Each row is a point on a tangle of strands that fork and nearly touch. The rows are in no order.
(in the rows, 128 means zero)
Two points are linked if the straight distance between their rows is under 89.7. Some points are linked to none.
besi: 130; 121; 101; 152; 98; 124; 116; 161; 171; 119; 161; 92; 147; 101; 120; 158; 124; 150; 132; 113; 185; 191; 171
tedi: 86; 77; 92; 184; 127; 173; 131; 155; 103; 126; 136; 109; 95; 121; 110; 124; 176; 64; 113; 163; 144; 133; 117
ponu: 134; 108; 56; 175; 170; 112; 119; 103; 131; 168; 101; 177; 124; 110; 124; 159; 116; 77; 159; 148; 155; 123; 139
kika: 120; 151; 130; 110; 133; 150; 85; 122; 149; 87; 93; 99; 115; 180; 115; 144; 100; 172; 177; 124; 66; 82; 118
nuror: 128; 107; 114; 168; 111; 157; 145; 130; 160; 139; 142; 116; 117; 123; 138; 130; 135; 66; 119; 148; 140; 168; 88
pup: 198; 132; 112; 98; 84; 116; 141; 136; 171; 106; 162; 85; 131; 163; 161; 118; 107; 179; 138; 106; 114; 135; 92
vaniv: 133; 136; 110; 161; 115; 123; 138; 149; 175; 137; 169; 100; 144; 154; 165; 174; 111; 102; 153; 158; 149; 151; 90
giv: 121; 120; 178; 139; 149; 129; 158; 163; 102; 123; 173; 152; 128; 144; 147; 133; 150; 109; 75; 127; 147; 127; 114
pon: 108; 100; 116; 170; 166; 145; 144; 177; 90; 131; 149; 169; 106; 125; 121; 153; 168; 116; 89; 142; 158; 102; 164
Fuvan: 138; 148; 160; 98; 118; 153; 126; 134; 86; 121; 151; 161; 155; 105; 125; 76; 137; 118; 74; 134; 111; 80; 176
soriz: 151; 176; 107; 123; 118; 166; 139; 180; 193; 149; 163; 170; 165; 110; 166; 119; 141; 150; 108; 153; 131; 85; 169
Tiv: 121; 97; 168; 96; 157; 118; 123; 129; 121; 112; 57; 99; 82; 126; 116; 108; 154; 151; 128; 72; 93; 163; 83
rav: 108; 127; 153; 122; 134; 112; 127; 121; 113; 108; 137; 122; 121; 136; 120; 137; 124; 135; 121; 118; 123; 125; 134
loz: 125; 116; 120; 113; 130; 118; 117; 90; 148; 140; 88; 125; 105; 106; 103; 97; 127; 136; 141; 98; 121; 167; 145
dod: 148; 136; 101; 183; 137; 118; 99; 146; 120; 180; 86; 223; 95; 114; 124; 131; 123; 133; 94; 114; 144; 106; 158
Zupi: 53; 116; 105; 182; 92; 141; 108; 159; 142; 80; 126; 100; 103; 143; 97; 170; 118; 154; 166; 145; 121; 116; 142
rog: 160; 159; 163; 116; 115; 106; 106; 115; 86; 159; 89; 174; 122; 93; 134; 89; 128; 154; 73; 90; 113; 117; 147
bovip: 128; 117; 179; 127; 134; 152; 167; 162; 125; 112; 191; 133; 141; 129; 155; 124; 156; 99; 74; 143; 133; 131; 113
loku: 207; 159; 160; 113; 120; 81; 126; 120; 127; 161; 120; 164; 146; 132; 159; 128; 108; 179; 100; 95; 127; 145; 97
vif: 115; 135; 133; 114; 144; 111; 101; 112; 102; 134; 86; 156; 117; 101; 83; 121; 129; 174; 116; 86; 130; 128; 189
Tofeb: 124; 114; 170; 104; 113; 132; 139; 125; 106; 133; 123; 135; 110; 112; 146; 48; 144; 92; 85; 117; 96; 104; 109
mam: 78; 82; 104; 155; 129; 141; 127; 126; 77; 124; 114; 98; 107; 100; 81; 105; 181; 102; 126; 130; 160; 154; 169
rad: 190; 170; 110; 89; 88; 145; 139; 164; 138; 122; 180; 139; 164; 151; 173; 104; 118; 143; 115; 137; 125; 61; 140
fop: 144; 154; 125; 145; 123; 95; 140; 123; 179; 152; 164; 109; 149; 187; 178; 173; 107; 121; 174; 158; 130; 128; 66
popel: 137; 123; 130; 81; 97; 141; 138; 114; 110; 78; 180; 54; 178; 116; 117; 135; 118; 120; 148; 140; 135; 156; 141
golil: 165; 186; 147; 131; 106; 111; 83; 128; 120; 144; 88; 150; 117; 162; 147; 140; 94; 189; 122; 112; 74; 80; 105
darum: 100; 110; 109; 174; 110; 134; 113; 130; 161; 124; 114; 138; 75; 132; 125; 116; 123; 116; 139; 130; 124; 129; 112
reg: 152; 141; 122; 130; 97; 127; 141; 132; 179; 124; 173; 83; 153; 133; 165; 150; 119; 103; 154; 150; 141; 149; 95
sib: 106; 127; 131; 85; 129; 142; 116; 92; 114; 84; 113; 77; 135; 120; 95; 124; 120; 133; 162; 120; 103; 143; 141
zezi: 168; 119; 113; 155; 147; 123; 136; 126; 149; 188; 110; 191; 105; 106; 139; 102; 129; 104; 100; 113; 153; 151; 129
mina: 133; 160; 125; 158; 128; 133; 111; 133; 150; 165; 113; 193; 115; 129; 149; 130; 111; 110; 127; 146; 126; 84; 132
Kora: 90; 129; 161; 143; 141; 117; 154; 128; 103; 111; 171; 100; 146; 172; 140; 175; 122; 90; 139; 162; 137; 129; 89
Tep: 196; 167; 105; 105; 110; 97; 140; 87; 189; 163; 137; 129; 153; 141; 170; 137; 112; 116; 175; 133; 127; 121; 87
geru: 135; 110; 119; 145; 115; 120; 126; 141; 146; 120; 153; 114; 130; 98; 109; 131; 136; 142; 110; 99; 173; 193; 171
Vul: 184; 147; 138; 93; 138; 117; 151; 116; 146; 151; 160; 153; 172; 94; 146; 113; 128; 119; 107; 118; 156; 149; 158
dozep: 101; 123; 111; 162; 92; 136; 108; 131; 181; 106; 121; 116; 88; 146; 134; 132; 107; 148; 147; 132; 105; 124; 112
zal: 102; 109; 66; 174; 139; 173; 136; 153; 131; 137; 140; 135; 155; 100; 114; 159; 146; 79; 134; 173; 162; 142; 154
Vimus: 167; 157; 101; 110; 121; 129; 135; 138; 170; 148; 160; 147; 173; 98; 148; 114; 128; 147; 132; 125; 155; 134; 192
Tifi: 148; 156; 94; 114; 108; 131; 126; 150; 163; 116; 162; 133; 174; 97; 144; 114; 122; 170; 141; 129; 152; 106; 206
vinir: 101; 126; 123; 164; 128; 133; 143; 147; 141; 129; 173; 100; 150; 171; 161; 187; 114; 84; 148; 179; 147; 131; 79
seseg: 156; 145; 129; 77; 108; 130; 132; 115; 119; 107; 155; 115; 156; 136; 136; 114; 103; 140; 147; 136; 117; 90; 142
fim: 92; 129; 171; 108; 146; 112; 156; 104; 80; 102; 162; 100; 157; 142; 129; 150; 130; 93; 140; 153; 129; 128; 107
Ledov: 140; 112; 168; 70; 107; 139; 142; 127; 84; 92; 123; 118; 117; 124; 135; 56; 129; 131; 95; 114; 86; 101; 98
por: 154; 157; 109; 75; 135; 107; 127; 89; 142; 120; 136; 88; 173; 132; 131; 165; 101; 152; 181; 134; 133; 127; 149
muv: 139; 128; 112; 152; 110; 170; 142; 131; 190; 151; 147; 129; 131; 114; 154; 110; 131; 79; 128; 157; 132; 153; 112
zoti: 156; 115; 138; 144; 95; 151; 135; 157; 181; 115; 170; 132; 119; 110; 144; 86; 142; 134; 84; 111; 136; 159; 150
Pez: 165; 126; 161; 84; 109; 130; 136; 126; 103; 108; 164; 138; 150; 110; 132; 75; 123; 136; 88; 112; 121; 114; 153
Vomep: 88; 141; 114; 137; 128; 121; 118; 123; 131; 110; 123; 138; 149; 112; 102; 142; 115; 148; 158; 135; 141; 113; 195
Kiso: 160; 160; 149; 133; 98; 117; 85; 126; 134; 151; 93; 165; 91; 131; 139; 103; 110; 165; 99; 98; 87; 98; 119
lala: 91; 113; 107; 131; 151; 121; 109; 101; 116; 118; 87; 113; 99; 128; 95; 159; 125; 131; 161; 117; 133; 149; 134
Sakov: 146; 106; 131; 125; 89; 144; 137; 119; 154; 118; 150; 102; 136; 96; 121; 66; 145; 123; 94; 113; 130; 173; 149
vom: 126; 109; 145; 121; 164; 126; 105; 121; 141; 107; 63; 94; 78; 137; 95; 141; 134; 163; 145; 67; 108; 182; 109
Vikun: 101; 141; 110; 135; 83; 151; 120; 154; 148; 97; 179; 73; 186; 106; 117; 150; 130; 109; 154; 163; 156; 141; 156
Ludin: 173; 151; 139; 122; 114; 116; 133; 145; 159; 142; 172; 138; 145; 138; 161; 130; 118; 146; 111; 125; 137; 117; 129
fub: 116; 139; 83; 179; 171; 99; 113; 144; 121; 162; 122; 185; 143; 157; 137; 197; 96; 119; 146; 160; 159; 81; 137
Nus: 161; 143; 187; 140; 115; 103; 138; 142; 117; 145; 141; 153; 132; 176; 179; 122; 120; 133; 95; 133; 94; 100; 37
kag: 81; 95; 77; 169; 128; 131; 110; 114; 102; 119; 91; 105; 97; 122; 83; 160; 132; 105; 172; 137; 143; 142; 136
ripu: 127; 118; 85; 175; 141; 109; 107; 137; 134; 151; 97; 196; 97; 117; 107; 142; 116; 141; 126; 113; 152; 117; 170
naruk: 147; 158; 167; 132; 115; 100; 117; 137; 116; 154; 143; 134; 145; 197; 159; 153; 107; 164; 122; 133; 83; 93; 62
Nis: 162; 124; 180; 102; 145; 90; 131; 128; 109; 111; 140; 117; 141; 152; 124; 141; 126; 200; 97; 77; 120; 157; 104
rik: 115; 154; 155; 109; 156; 108; 94; 119; 91; 124; 86; 145; 115; 126; 87; 147; 123; 183; 119; 89; 118; 115; 170
Sipo: 122; 152; 171; 111; 165; 118; 102; 119; 101; 130; 58; 132; 101; 163; 115; 144; 117; 158; 135; 100; 80; 108; 87
rone: 161; 135; 193; 121; 120; 97; 135; 135; 101; 132; 130; 153; 128; 153; 160; 108; 126; 149; 83; 113; 101; 113; 52
gobu: 139; 151; 111; 130; 124; 187; 146; 156; 198; 159; 159; 171; 150; 100; 153; 100; 148; 120; 87; 162; 130; 124; 159
ranun: 169; 112; 140; 80; 124; 115; 128; 106; 133; 109; 123; 109; 119; 97; 111; 94; 124; 175; 109; 71; 127; 177; 150
tad: 54; 98; 126; 126; 158; 117; 131; 117; 53; 119; 104; 107; 104; 111; 84; 115; 178; 112; 142; 133; 154; 126; 180
mer: 158; 106; 169; 129; 122; 90; 139; 145; 147; 109; 161; 105; 116; 152; 139; 138; 130; 182; 98; 85; 133; 183; 93
foduf: 110; 130; 117; 107; 149; 109; 107; 87; 120; 162; 55; 154; 108; 97; 93; 83; 132; 145; 125; 101; 124; 138; 173
tazu: 100; 140; 128; 128; 112; 178; 149; 117; 151; 125; 160; 112; 166; 122; 152; 110; 136; 51; 143; 195; 110; 107; 121
dazuf: 95; 86; 99; 153; 104; 147; 122; 117; 107; 142; 104; 71; 134; 94; 59; 81; 173; 87; 121; 138; 160; 180; 159
vit: 92; 100; 66; 174; 150; 121; 112; 111; 113; 134; 100; 141; 121; 105; 88; 159; 121; 114; 169; 139; 157; 132; 174
rab: 131; 131; 145; 96; 148; 140; 109; 127; 129; 81; 106; 82; 125; 168; 112; 144; 112; 170; 156; 110; 82; 119; 105
duvi: 142; 147; 152; 45; 133; 141; 126; 99; 65; 109; 95; 119; 146; 130; 127; 86; 103; 123; 135; 129; 81; 83; 104
gase: 121; 106; 155; 140; 165; 139; 158; 158; 79; 142; 155; 162; 110; 113; 128; 123; 180; 102; 77; 127; 163; 127; 149
vok: 110; 167; 120; 120; 122; 122; 103; 105; 144; 126; 117; 137; 139; 144; 129; 146; 100; 139; 169; 149; 111; 79; 142
Pamaz: 119; 123; 164; 123; 126; 165; 169; 136; 127; 120; 179; 114; 153; 114; 149; 120; 155; 70; 101; 163; 131; 149; 108
lemo: 124; 127; 134; 134; 133; 105; 137; 100; 140; 135; 124; 113; 123; 138; 133; 159; 104; 113; 161; 136; 134; 154; 87
Muvul: 127; 133; 169; 74; 165; 110; 108; 114; 77; 131; 48; 127; 112; 110; 105; 102; 146; 147; 118; 72; 95; 126; 129
Nafis: 148; 141; 163; 130; 131; 160; 142; 149; 125; 162; 135; 189; 125; 106; 151; 79; 152; 105; 58; 126; 122; 108; 134
dipi: 190; 132; 153; 74; 130; 106; 133; 138; 100; 111; 149; 106; 160; 168; 130; 143; 108; 209; 118; 93; 117; 132; 117
tek: 113; 103; 106; 131; 104; 139; 111; 90; 161; 130; 68; 87; 92; 104; 87; 81; 137; 130; 145; 107; 111; 191; 122
fudum: 108; 107; 148; 143; 182; 84; 129; 128; 32; 144; 103; 146; 90; 151; 115; 166; 150; 137; 114; 114; 153; 107; 110
Leraz: 133; 140; 108; 147; 85; 129; 108; 131; 204; 108; 129; 99; 101; 156; 144; 138; 103; 160; 166; 131; 99; 111; 104
fiba: 102; 127; 110; 167; 152; 135; 133; 170; 110; 130; 141; 183; 136; 125; 123; 163; 138; 130; 105; 144; 167; 100; 182
satos: 132; 165; 112; 152; 137; 146; 130; 199; 170; 138; 160; 173; 158; 110; 153; 143; 129; 167; 105; 144; 156; 100; 187
Zoza: 165; 96; 56; 177; 180; 115; 124; 117; 143; 185; 102; 188; 116; 100; 131; 148; 124; 88; 133; 133; 151; 136; 135
nifu: 136; 138; 81; 139; 149; 174; 160; 151; 178; 169; 162; 149; 157; 102; 155; 158; 139; 93; 114; 174; 161; 160; 132
Mek: 114; 122; 108; 153; 88; 150; 122; 171; 159; 112; 174; 86; 165; 101; 116; 151; 135; 119; 131; 140; 173; 173; 157
devul: 146; 148; 134; 88; 143; 92; 137; 111; 127; 120; 171; 85; 195; 143; 139; 182; 110; 153; 160; 135; 152; 146; 143
Zak: 160; 173; 150; 134; 110; 108; 82; 115; 106; 159; 62; 168; 104; 116; 133; 107; 107; 176; 87; 84; 97; 113; 136
lar: 170; 137; 162; 114; 144; 95; 116; 108; 151; 139; 95; 125; 113; 167; 137; 142; 110; 176; 139; 96; 95; 145; 58
gud: 138; 89; 155; 136; 138; 91; 142; 130; 124; 117; 114; 106; 87; 137; 120; 145; 148; 168; 109; 72; 143; 196; 87
Tuku: 88; 93; 88; 159; 151; 133; 131; 102; 83; 140; 119; 118; 122; 122; 113; 151; 140; 50; 154; 160; 148; 132; 110
rez: 154; 93; 121; 98; 81; 149; 132; 108; 160; 112; 122; 93; 111; 102; 123; 31; 131; 127; 107; 107; 101; 158; 128
Bato: 129; 129; 62; 167; 163; 106; 117; 121; 148; 164; 113; 171; 136; 134; 133; 186; 90; 99; 176; 160; 159; 116; 138
Zefom: 195; 147; 162; 111; 137; 94; 146; 119; 127; 163; 143; 170; 155; 106; 152; 120; 125; 140; 94; 106; 150; 148; 134
Latuz: 142; 160; 106; 88; 133; 126; 99; 84; 146; 133; 81; 139; 139; 107; 98; 116; 104; 158; 171; 115; 109; 112; 176
vob: 149; 107; 137; 123; 118; 108; 132; 119; 137; 119; 139; 117; 112; 99; 117; 112; 141; 163; 97; 74; 153; 189; 153
lizak: 166; 106; 81; 156; 162; 130; 144; 113; 154; 193; 107; 181; 125; 95; 136; 113; 139; 86; 113; 130; 164; 168; 137
zam: 175; 142; 188; 115; 129; 82; 129; 128; 90; 145; 110; 157; 128; 140; 150; 113; 128; 176; 82; 90; 109; 140; 69
nisez: 144; 149; 130; 62; 121; 136; 125; 89; 100; 114; 126; 120; 152; 126; 127; 107; 103; 123; 156; 136; 103; 90; 136
zefut: 114; 167; 131; 112; 131; 126; 96; 109; 145; 113; 101; 117; 124; 173; 127; 158; 95; 157; 179; 143; 77; 70; 105
sose: 155; 143; 112; 119; 90; 122; 109; 152; 180; 107; 156; 98; 122; 162; 149; 136; 104; 188; 140; 118; 108; 105; 124
ronis: 103; 109; 156; 125; 146; 125; 149; 122; 89; 133; 135; 138; 117; 107; 121; 93; 160; 94; 99; 120; 147; 136; 149
suno: 83; 123; 73; 163; 124; 123; 121; 119; 142; 117; 98; 141; 134; 102; 91; 142; 119; 143; 173; 136; 146; 134; 195
Kig: 162; 133; 145; 66; 132; 143; 128; 127; 114; 89; 127; 87; 135; 187; 132; 132; 99; 176; 157; 117; 84; 105; 92
dolak: 126; 116; 94; 191; 144; 149; 114; 159; 134; 174; 91; 213; 84; 117; 126; 99; 142; 108; 91; 134; 122; 84; 140
Pur: 126; 125; 135; 123; 158; 85; 144; 101; 121; 126; 136; 107; 145; 138; 120; 181; 111; 129; 154; 121; 158; 181; 109
zofas: 181; 139; 132; 57; 101; 142; 152; 141; 102; 96; 162; 94; 149; 204; 143; 121; 99; 175; 145; 127; 102; 97; 84
Suve: 113; 128; 134; 126; 121; 186; 163; 128; 145; 136; 163; 110; 165; 116; 150; 119; 153; 48; 117; 190; 130; 147; 107
mim: 108; 116; 177; 95; 152; 95; 145; 120; 54; 131; 123; 134; 124; 105; 115; 108; 165; 116; 93; 106; 148; 128; 145
Piz: 57; 110; 107; 178; 96; 147; 113; 151; 137; 87; 118; 118; 98; 123; 98; 135; 133; 145; 148; 140; 118; 115; 166
fitin: 145; 167; 111; 129; 116; 104; 132; 105; 182; 155; 140; 124; 143; 168; 172; 160; 100; 112; 181; 158; 119; 94; 81
Vupev: 83; 136; 140; 131; 109; 140; 123; 101; 146; 110; 131; 103; 115; 145; 141; 126; 113; 87; 168; 167; 96; 101; 90
Maz: 85; 118; 104; 159; 106; 197; 146; 168; 165; 125; 149; 130; 146; 100; 121; 105; 160; 105; 100; 179; 132; 133; 164
Val: 117; 100; 157; 92; 131; 112; 147; 102; 95; 101; 111; 72; 132; 99; 106; 113; 157; 123; 126; 96; 129; 188; 104
girip: 140; 84; 133; 139; 151; 85; 141; 118; 112; 143; 81; 132; 67; 123; 130; 125; 148; 143; 115; 77; 147; 180; 68
mize: 122; 112; 153; 72; 153; 132; 129; 101; 102; 91; 91; 78; 131; 112; 100; 111; 137; 136; 149; 98; 100; 154; 128
suroz: 119; 71; 123; 152; 137; 104; 137; 114; 120; 144; 65; 118; 52; 129; 133; 109; 148; 111; 136; 100; 120; 169; 39
lut: 108; 115; 58; 177; 138; 165; 135; 140; 165; 154; 127; 146; 149; 110; 131; 160; 129; 68; 156; 188; 146; 134; 132
Zimag: 126; 128; 128; 78; 114; 147; 119; 104; 110; 73; 143; 49; 161; 131; 103; 142; 110; 140; 165; 128; 112; 148; 137
maka: 142; 128; 101; 135; 124; 188; 157; 138; 192; 166; 150; 143; 150; 98; 147; 106; 158; 89; 102; 169; 138; 159; 138
fakan: 141; 142; 153; 146; 127; 143; 129; 162; 133; 146; 144; 181; 118; 116; 141; 104; 144; 130; 69; 124; 130; 111; 150
Bof: 68; 117; 134; 139; 107; 142; 111; 147; 119; 65; 141; 99; 110; 126; 92; 127; 136; 171; 126; 118; 113; 116; 172
vasef: 85; 113; 191; 96; 153; 109; 155; 122; 53; 99; 148; 105; 133; 128; 122; 121; 156; 110; 111; 124; 133; 122; 121
sato: 127; 147; 101; 126; 82; 166; 132; 166; 168; 93; 185; 97; 161; 134; 162; 116; 125; 126; 145; 166; 117; 86; 147
Gat: 86; 136; 143; 130; 109; 160; 137; 113; 135; 110; 146; 120; 131; 136; 148; 98; 124; 63; 146; 175; 97; 88; 105
zav: 169; 120; 153; 69; 117; 124; 137; 112; 110; 108; 140; 124; 139; 104; 120; 80; 125; 156; 101; 89; 123; 142; 148
notat: 117; 144; 98; 159; 110; 147; 130; 189; 176; 114; 168; 141; 167; 93; 140; 130; 133; 171; 128; 139; 157; 123; 207
sov: 119; 107; 133; 163; 188; 92; 129; 134; 39; 154; 120; 168; 105; 147; 125; 170; 148; 105; 113; 134; 154; 86; 114
nov: 122; 106; 112; 157; 136; 116; 141; 109; 138; 140; 126; 119; 112; 131; 134; 151; 123; 84; 145; 139; 152; 172; 83
Kel: 104; 119; 128; 130; 170; 114; 109; 112; 127; 119; 73; 115; 88; 139; 86; 168; 122; 158; 160; 90; 123; 155; 126
Loru: 156; 182; 103; 74; 130; 100; 126; 75; 144; 138; 132; 112; 175; 140; 139; 159; 98; 129; 199; 147; 123; 98; 131
gog: 118; 133; 134; 124; 152; 85; 136; 121; 114; 119; 165; 86; 174; 152; 124; 205; 105; 144; 159; 136; 169; 178; 132
vugo: 55; 109; 96; 179; 107; 136; 106; 143; 117; 88; 126; 86; 110; 156; 96; 186; 116; 124; 175; 158; 131; 118; 120
Gez: 71; 103; 158; 120; 108; 144; 121; 136; 99; 74; 138; 89; 99; 122; 99; 101; 157; 143; 114; 116; 116; 123; 160
zil: 87; 132; 121; 149; 146; 124; 132; 151; 104; 116; 146; 165; 155; 112; 106; 156; 132; 140; 135; 142; 166; 104; 214
tepit: 146; 111; 164; 64; 101; 147; 156; 125; 86; 73; 161; 95; 133; 139; 135; 73; 118; 133; 109; 128; 98; 104; 98
gol: 153; 130; 183; 108; 127; 136; 146; 133; 110; 145; 138; 164; 134; 106; 148; 59; 153; 94; 64; 120; 119; 110; 119
mupe: 156; 119; 81; 151; 161; 140; 153; 130; 152; 170; 142; 161; 148; 105; 142; 160; 132; 89; 120; 143; 176; 171; 140
sabof: 129; 151; 159; 114; 127; 119; 113; 123; 86; 142; 121; 171; 139; 97; 117; 92; 132; 136; 84; 109; 127; 100; 184
mez: 158; 141; 169; 113; 167; 108; 100; 123; 135; 128; 66; 121; 118; 178; 119; 147; 117; 175; 146; 81; 78; 140; 62
Fozug: 107; 113; 172; 116; 123; 118; 134; 137; 102; 88; 160; 101; 109; 137; 116; 120; 140; 157; 97; 101; 123; 132; 132
Rep: 111; 131; 134; 117; 106; 140; 135; 116; 122; 101; 166; 77; 171; 106; 116; 141; 126; 92; 150; 150; 142; 158; 138
bezar: 137; 172; 155; 142; 123; 98; 100; 130; 115; 163; 113; 141; 131; 191; 146; 169; 96; 170; 131; 137; 84; 88; 86
vemu: 106; 151; 85; 160; 129; 161; 131; 142; 182; 148; 140; 153; 151; 119; 152; 143; 119; 92; 164; 184; 144; 114; 144
vasuv: 140; 146; 109; 175; 148; 150; 125; 146; 133; 192; 104; 217; 106; 126; 152; 127; 125; 89; 94; 155; 125; 84; 113
kosoz: 78; 114; 113; 154; 156; 114; 136; 100; 88; 123; 126; 119; 115; 156; 123; 178; 117; 66; 169; 168; 137; 115; 90
pomom: 124; 122; 106; 166; 188; 97; 126; 130; 81; 161; 123; 178; 134; 148; 129; 193; 114; 97; 132; 151; 158; 93; 126
lev: 105; 103; 86; 168; 128; 180; 146; 175; 143; 131; 156; 137; 144; 100; 120; 146; 158; 107; 97; 156; 161; 155; 170
luni: 159; 164; 108; 103; 98; 152; 141; 172; 163; 105; 197; 120; 171; 142; 164; 115; 126; 141; 120; 154; 132; 72; 156
reb: 111; 71; 98; 161; 132; 114; 125; 118; 121; 138; 82; 114; 51; 129; 117; 122; 143; 107; 137; 111; 131; 149; 80
tok: 113; 150; 168; 109; 173; 86; 116; 107; 71; 134; 106; 143; 139; 145; 102; 170; 118; 158; 124; 107; 133; 120; 138
Sagir: 99; 135; 153; 123; 143; 115; 109; 117; 107; 123; 94; 138; 86; 142; 113; 133; 121; 145; 126; 111; 104; 107; 107
Kam: 178; 176; 89; 82; 112; 105; 133; 77; 174; 154; 127; 128; 158; 132; 155; 132; 106; 115; 190; 136; 119; 100; 120
vizi: 98; 131; 122; 144; 90; 193; 134; 167; 170; 101; 171; 124; 142; 120; 143; 96; 140; 101; 120; 175; 105; 91; 156
sadi: 105; 84; 110; 177; 125; 131; 119; 140; 126; 141; 102; 142; 52; 135; 129; 101; 145; 101; 113; 122; 121; 123; 99
vesid: 46; 121; 118; 156; 134; 134; 121; 116; 101; 105; 126; 104; 118; 156; 116; 173; 116; 87; 168; 174; 127; 104; 112
loso: 195; 151; 106; 70; 80; 149; 141; 132; 134; 116; 154; 127; 141; 142; 153; 84; 107; 152; 132; 124; 119; 86; 139
mitu: 151; 124; 139; 141; 125; 110; 130; 122; 154; 160; 118; 164; 95; 124; 138; 112; 119; 130; 110; 105; 138; 148; 111
bulut: 119; 107; 169; 86; 148; 111; 123; 123; 99; 136; 48; 120; 78; 111; 115; 86; 159; 145; 114; 69; 100; 145; 104
kubug: 107; 129; 150; 113; 189; 86; 126; 109; 53; 151; 68; 147; 107; 131; 102; 158; 140; 137; 133; 104; 140; 124; 121
zuged: 105; 115; 116; 111; 86; 151; 100; 115; 133; 97; 118; 51; 149; 95; 64; 128; 134; 133; 151; 113; 137; 186; 147
Ser: 129; 122; 141; 153; 123; 161; 140; 178; 159; 128; 170; 166; 111; 118; 141; 109; 155; 131; 69; 127; 135; 126; 159
pevi: 168; 123; 155; 74; 88; 145; 153; 140; 93; 82; 178; 107; 144; 168; 152; 97; 102; 147; 111; 133; 106; 91; 93
muvif: 103; 93; 106; 133; 100; 136; 127; 98; 139; 143; 82; 79; 116; 98; 83; 64; 153; 97; 129; 126; 128; 186; 134
Vev: 121; 147; 164; 65; 151; 127; 109; 95; 76; 133; 56; 128; 133; 110; 115; 95; 121; 125; 131; 109; 76; 96; 120
vek: 92; 104; 87; 174; 135; 129; 119; 128; 127; 144; 92; 175; 91; 108; 97; 102; 140; 137; 130; 121; 141; 116; 183
betip: 168; 127; 142; 119; 92; 122; 139; 130; 172; 111; 164; 93; 129; 149; 161; 120; 112; 137; 132; 122; 115; 150; 75
sud: 114; 149; 110; 142; 125; 125; 121; 120; 159; 141; 127; 148; 136; 132; 140; 137; 113; 106; 160; 155; 132; 99; 141
Lapag: 159; 137; 145; 129; 118; 100; 119; 109; 165; 138; 113; 133; 93; 146; 147; 129; 103; 161; 133; 102; 109; 140; 80
Nagut: 90; 78; 78; 183; 139; 157; 125; 137; 87; 126; 130; 108; 121; 118; 109; 149; 167; 50; 141; 170; 148; 122; 106

A fork is a point with three links. Follow the links from the first point to the second and name the forks in between, in order.
mim; Vev: gase
mez; devul: lizak > maka
suno; Kam: gase > vaniv
zofas; ripu: sud
gase; dozep: vaniv
lizak; gog: maka
Zupi; ponu: lizak
betip; bovip: vaniv > gase
Kam; Lapag: maka > lizak

Follow the links from the first point to the second, and from the first to the third. Name the last point that the two ways share.
mer; fim; Tep: vaniv
Maz; vasuv; Kig: sud
bovip; pup; Kel: gase
Kora; maka; suroz: vaniv
vek; rad; Kig: sud
sov; Sipo; Vimus: lizak
Zefom; Bato; por: maka
mitu; Pur; tok: lizak
vit; Tep; Vupev: gase

A fork is a point with three links, a tip a point with one. Leave the first point through the second and follow the links. Name the first fork or tip that comes.
zofas; pevi: rez
Gez; Bof: tedi
Vimus; Tifi: maka
pevi; zofas: sud
sadi; reb: dipi
vif; foduf: tad
rav; Sagir: lizak
dipi; Nis: vaniv

Name the points in between on the shortest way along the links from the first point to the second, in order.
maka; betip: muv > nuror > nov > lemo > Pur > gog > devul > por > Loru > Kam > Tep > fitin > fop > vaniv > reg
kosoz; lar: vesid > vugo > Zupi > Piz > Bof > Gez > Fozug > rav > Sagir > Sipo > mez
Sakov; zofas: zoti > Ser > fakan > Nafis > gol > Tofeb > Ledov > tepit > pevi
lemo; lar: nov > nuror > muv > maka > nifu > mupe > lizak > zezi > mitu > Lapag
mina; zofas: sud > vok > zefut > kika > rab > Kig
